A landscape with many valleys, sampled at points; each row gives a point and its height.
A ball rolls from a point to the lowest of its 2 nearest points, and stops where none of them is lower. Distance is the straight distance between rows; heights are no part of it.
J_660 h=4.49: [145 142 130  62 159  92 127 152 109  74 112 113 114 140 238 117  93 131
 154  98 120 165 173]
J_115 h=2.42: [173  60 112 117  98 140 125 143 129 132 158  81 161 107  96 111 101 127
 122 121  85  99 136]
J_604 h=3.76: [103  89 134 140  89  84 155 179 106 170 123 124 118 167  51 113 108 143
  97  93 120 125  69]
J_795 h=1.66: [103 118  70 150  90 151 122 105  86  78 141  84 164 140 165 126 145 146
 142 173 106 144 149]
J_351 h=2.56: [ 63 154 159 186  86 134 127 183 107 158 123 102 104 167 108 171  97 134
 162 124 119 134  70]
J_790 h=2.43: [ 78 157 180 150 105 113 142 122 126 162 141 167 141 100  88 121 159  77
 141  90 138 112 108]
J_850 h=2.40: [111 109 111 189  67 100 156 166 119 163 124  82 170 112  76  99 140 121
  94 120 106 132 110]
J_793 h=7.88: [163 121  91  77 173 151 117  84 161 134 137 162  76 124 128 130 156 170
 114 158 147 123 183]
J_80 h=4.69: [109 132 160  97 131 103 130 114 111  86 130 120 151 127 225 120  88 111
 162  84 113 141 165]
J_617 h=4.53: [229  93 120 108 149 119 119 139 138 106 106 103 126 128 176 106  88 174
 113 128 114 138 151]
J_166 h=5.26: [163  54 131 101 100 124 149 123 144 130 121 110  77 184 108 117  89 169
 122 106 133 115 106]
J_623 h=2.06: [ 92 159 190 181  84 169 123 196 121 131 100 118 103 160 149 168  93 128
 171 140 142 147  78]
J_260 h=6.14: [111 168  78 121 113 127 102 102 136 159 128 124 143  98 128 148 187  98
  99 145 143 144 149]
J_475 h=4.14: [104 149 150  97 179  82 153 109 125 118 133 164 159  94 199 112  85  96
 129  88 128 133 186]
J_768 h=4.84: [144  89 137  98 109 144 145 121 120 121 123 124 121 148 149 125 112 141
 135 104 118 129 130]
J_501 h=5.55: [130 131  56  62 161 129 121 105 116 150 167 157 156 113 162 144 146 159
 109 153 147 167 159]
J_807 h=5.75: [ 69 162 165 191  95 129 110 116 136 113 132  87 128 125 145 142 138  96
 139 136 135 127 105]
J_217 h=8.43: [105 147  62 110 177 102 179 118 114 170 143 190 139  67 176 103 123 113
 106 131 143 154 186]
J_923 h=6.47: [134 205 165 185 165 137  78 145 148  64 124 106 154 103 121 122 141 117
 146 204 102 122 108]
J_940 h=7.21: [136 164  90  87 148 145 117 131 152 112 109  78 114  76 181 113 150  95
 116 131 137 136 187]
J_136 h=6.32: [124  82 120 142 114 155 106 154 122 129 143 112 106 152  26 138 147 132
 142 143  99 102  90]
J_541 h=4.51: [148  83 126  96 138 139 129 111 109 111 160 105 146 162 137 149  82 129
 152 125 117 109 103]
J_265 h=8.61: [145 147 105  97 156 113 157 141 139 185 142 192 141  56 153  94 148 115
 103 105 156 161 178]
J_232 h=6.52: [139  77 120 120 126 165 108 165  97 115 165 130 172 109  42 115 159 124
 143 135  96 109 126]
J_736 h=4.58: [132  91 103 115  83 194 107 138 117 122 130 115  99 170 132 177 134 138
 168 151 130 134 104]
J_676 h=2.64: [177 168 175 168 106 168  95 180 159 117 112  96 114 146 167 175  88  92
 168 164 146 123  76]
J_769 h=5.56: [174 148 169 119 219 140 109 111 141  94 126 186 116 110 137 131 100 144
 141 109 140 126 163]
J_58 h=4.12: [164 155 135  61 176 129 123 168 116  56  64  85  98 138 215 115 106 135
 141 119 133 157 148]
J_443 h=7.60: [127 115 175 110  93 151 130 154 111 125 105 191  86 157 130 104 154 158
 150  83 161 167  88]
J_932 h=1.53: [115 156 146 178  90 170 101 171  97 116  91 125 119 157 148 144 154 141
 165 134 136 164  94]
J_453 h=4.81: [152  75 119  89  90 187 121 171  95 112 134 140  98 186 150 163 103 132
 184 123 136 146  79]
J_32 h=6.70: [ 93  88 108 126 109 125 135 150  94 147 169 127 177 114  67 109 142  98
 125 117 105 113 115]
J_68 h=3.49: [ 46  94 142 159 108 144 131 118 102  97 154 113 127 137  53 106 156 101
 160 147  97  92 118]
J_874 h=8.25: [117 156  56 113 210  99 162  98 157 178 124 175 104  75 140 112 143 113
  77 153 145 114 192]
J_121 h=4.75: [100 147  67 110 100  90 147 125 101 169 114 160 136 151 128 127 167 170
  90 134 151 177  95]
J_285 h=7.26: [120  91 143  86 163 107 160 119  94 114 140 199 129 146 102 106 125 174
 128  97 146 137 112]
J_310 h=3.48: [ 91 149 129 140 192  90 146  94 113 136 157 182 184  84 145 135  98 100
 119 110 120 120 172]
J_642 h=3.08: [ 84 181 164 130 130 137 109 112 105 141 132 169 143 113 135 141 162  87
 155 105 144 148 118]
J_714 h=6.43: [133 187  99 145  95 126  90 141 143 152 125  92 157  58 140 128 177  91
 116 133 143 144 150]
J_481 h=7.78: [170 118 175  85 112 180 113 140 125 134 139 185 110 110 126 125 150 144
 159  97 140 137 121]
J_430 h=4.50: [137  91 147 129 151 116 147  84 154 124 151 128 144 120  94 131  98 125
 116 114 100  85 151]
J_140 h=1.71: [123  80  91 129  57 141 130 119 125 122 153  72 156  96 134 117 143 107
 136 109 116 114 158]
J_296 h=5.39: [117 113 164 168 118 146 114 129 124  90 162  94 157 127 131 130 122 103
 160 143 108 104 125]
J_289 h=3.05: [ 49 125 132 158 103 128 128 165  70 130 148 121 155 163 102 158 116 129
 149 127 118 143  79]
J_301 h=5.16: [123 153  71  61 132  94 126 110 117 167 139 169 130 155 173 135 157 175
 103 141 180 180 119]
J_995 h=3.92: [135  86 120 128 187  95 187  77 147 121 136 168 117 127 124 107  86 150
 106 126 117  90 184]
J_967 h=3.31: [170 183 149 143 137 116  84 147 160 140  76 126  82 165 127 159 119 140
 114 128 156 149  74]
J_222 h=3.62: [171 109 104 121  63 155 106 126 170 176 110  77  77 145 113 163 134 148
  99 129 131 129 124]
J_518 h=8.09: [162 113  80 105 145 116 118  74 155 135 134 122  99 154 104 158 137 160
 104 161 120  98 142]
J_583 h=2.57: [122 143 134 134 151  83 169 111 142 178 163 175 171  74 114 106 115  91
 102  83 134 107 136]
J_902 h=3.37: [ 75 119 152 148 106 125 130 159  56  96 132 143 170 156 149 122 119 129
 170 109 115 168  95]
J_784 h=3.10: [ 63 118 127 162 131 135 142  90 107 107 128 136 145 153  87 124 159 141
 135 158 100 110 133]
J_556 h=3.09: [143 174 174 130 128 157  85 134 152 117 105  88 102 140 191 160 108  84
 157 146 140 121 107]
J_533 h=1.55: [ 83 153 114 184  79  80 146 138 119 178 101 129 148 116 117 112 148 111
  88 121 135 143 100]
J_110 h=4.92: [192 111 116  70 173 124 135 131 140  83 104 135  86 134 187 107  98 186
 112 118 137 152 180]
J_947 h=0.98: [ 73  95  84 169  56 145 122 126 110 100 157  60 161 121 134 135 134 109
 136 152 116 115 143]
J_30 h=5.63: [177  65 134 158 119 147 136 141 156 111 106  89  78 199  90 154  80 166
 136 151 128  94  90]
J_429 h=7.06: [ 85  90 141 136 159  83 175 115  82  95 120 162 157 158  83  84 117 163
 113 107 114 121 111]
J_815 h=4.16: [130 100 118 122 143 100 134 136 107 134 140 107 147 190 116 168  71 138
 127 114 121 135  69]
J_89 h=6.79: [111 190 126 168 167 113  87 120 136  90 142  81 164  82 155 135 135  99
 122 167 116 125 147]
J_920 h=6.13: [160 104 132 170 122 159 109 179 132 118 141 106 132 156  62 163 110 132
 157 195  94 110  59]
J_983 h=3.64: [ 80 172 131 117 159 146 114  99 112 104 118 142 132 112 173 133 140 122
 148 135 136 140 164]
J_839 h=7.43: [116  97 169  87 143 121 148 112 102  99 126 210  83 176 135 113 136 181
 154  90 164 141  97]
J_883 h=2.48: [125 154 170 161 135 165  96  97 142  85  92 128  86 151 122 129 161 129
 151 161 134 116 132]
J_404 h=8.40: [136 101 175 151 115 125 163 134 133 150 116 166 128  96  66  72 159 121
 113  93 121 100 141]
J_929 h=2.58: [ 75 136  98 154 153  87 173  73 109 126 117 136 162 130 129 111 132 125
 109 155 115 108 147]
J_95 h=2.02: [149 143 201 157  97 190 104 154 130 102  76 147  78 144 133 130 142 129
 165 122 142 135 104]
J_863 h=5.28: [197 119 151  89 208 164 105 114 149  76 123 161  86 126 171 139  80 159
 147 124 133 131 168]
J_152 h=7.47: [114 158  62  80 152 149 131 100 162 149 125 110  95  89 165 117 162  99
 105 154 152 128 208]
J_856 h=5.94: [144 162 188 149 183 126 114 119 149 113 140 165 154  90  98 130 118 124
 146 122 110 104 143]
J_405 h=6.86: [126 187 114 115 101 135  91 154 153 108 105  53 129  59 177  98 164  79
 121 113 161 138 170]
J_805 h=1.57: [ 91 133 164 159 130  89 162 125 117 145 157 150 186  78  94  95 139  78
 129  90 132  98 122]
J_87 h=7.12: [117 178 112 163 137  98  90 106 163 108 145  29 154 114 170 147 104 100
 106 176 115 110 127]
J_371 h=4.20: [134 111 104  89  82 166 111 113 145 165 129 135  76 159 127 157 161 138
 130 131 145 140 117]
J_173 h=5.93: [162 117 141 182 105 142 130 176 134 124 112  77 117 164 113 150 102 155
 133 158 111 130  83]
J_281 h=5.83: [108 133  46  98 132 143 135  75 117 161 165 147 155 109 138 160 157 122
 115 156 129 131 169]
J_922 h=6.23: [132 191 187 172 159 132  92 127 136 110 131 150 154  94 105 128 159 105
 157 159 110 127 123]
J_214 h=8.08: [130 117  83  91 205 119 150 108 170 151 125 195  80  95 147 107 128 145
  92 150 162 135 208]
J_844 h=3.00: [203 170 147 165 126 137  89 178 165 137  92 115  93 161 131 189 100 121
 136 157 161 125  60]
J_656 h=5.01: [107  97 163 169 127 109 145  99 142  99 172  82 170 103 125 114  98 105
 121 123 103  77 144]
J_186 h=7.96: [136 110 187 122 123 175 114 125 141 144 138 166  91 112  66 137 163 107
 152  93 125 102 117]
J_209 h=8.19: [136  92 175 103  85 133 150 146 141 178 136 148 110 110  77  99 143 111
 119  75 126 115 109]
J_546 h=3.74: [193 132 106 119 148  87 112 132 128 128 115 115 133 172 128 160  96 179
 101 137 128 139  77]
J_780 h=2.89: [114 157 149 145 160 133 127  83 150 119  87 150  93 129 113 105 168 122
 124 148 135  98 160]
J_364 h=2.99: [169 106 123 176  81 126 123 162 143 128 143  68 183 106  97 108 127 135
 107 124  97 119 126]
J_269 h=8.82: [158 116 107  66 125  95 159 117 151 174 140 178 131 115 156 100 128 148
 110 106 140 154 147]
J_647 h=2.94: [170  66 101 120  65 174 128 159 137 157 155  68 115 141  98 150 113 125
 125 132 105 113 122]
J_820 h=3.40: [110 120 141 115 173 117 160  63 139 116 110 168  97 129 141 102 129 144
 126 124 135 112 190]
J_612 h=3.11: [134 171 142 128 149  85 119 111 146 136  77 134 102 165 134 126 119 142
  95 112 145 136 100]
J_56 h=3.12: [ 76 154 110 129 130  99 163  95  89 111 111 146 155 112 174  88 126 108
 113 121 132 134 149]
J_311 h=7.70: [156 117  78  61 128 156 133  87 170 166 143 149 100 101 156 117 170 142
 108 154 145 138 199]
J_248 h=2.35: [ 96 193 110 151 128  64 132 103 134 161  86 116 135 131 126 111 136 105
  74 121 143 137 106]
J_954 h=5.05: [170 121 154 105  99 189 102 164 111 113 150 122 145 148 166 175 101  93
 185 117 139 136  89]
J_569 h=8.26: [155 129  79 140 130 120 109 100 150 146 149  98 146 131  81 163 146 137
 112 160  94 101 124]
J_761 h=3.14: [ 70 115 145 196  75  91 156 184 128 156 132  78 120 140  53 126 110 135
 107 118  98 113  93]
J_775 h=3.60: [157 180 159  93 138 153  93 148 142  91  80  84  81 132 189 125 130 100
 136 116 151 153 130]
J_122 h=6.88: [ 76  81 109 134 136  83 177 126  80 130 148 141 176 129  69  96 130 123
 108 115 109 112 110]
J_682 h=4.18: [230 112 117 117 144 118 115 136 146 136 133 121 149 121 123 123 100 166
 101 118 115 141 120]
J_482 h=4.30: [102 102  96 110  98  89 168 139 113 177 124 163 127 155  73 110 158 161
  91 101 144 142 100]

Call two points neighbours if one is among the 2 nearest of the other. Go from one point of each pair to the other, from neighbour to neighbour, staying as low as possible. Name the highest point that can't be avoided.
J_850 / J_805: J_80
J_850 / J_947: J_364
J_676 / J_947: J_967
J_805 / J_929: J_983

For each start below, name the point where the ball stops.
J_122: J_546
J_453: J_115
J_209: J_546
J_940: J_850
J_265: J_850
J_923: J_546
J_269: J_850

Write out the way that a ball takes from each point below.
J_656: J_430 > J_995 > J_820 > J_780 > J_883 > J_95 > J_932
J_429: J_122 > J_32 > J_232 > J_136 > J_920 > J_173 > J_30 > J_166 > J_768 > J_541 > J_815 > J_546
J_518: J_793 > J_311 > J_152 > J_940 > J_405 > J_714 > J_260 > J_281 > J_501 > J_301 > J_121 > J_482 > J_604 > J_761 > J_850
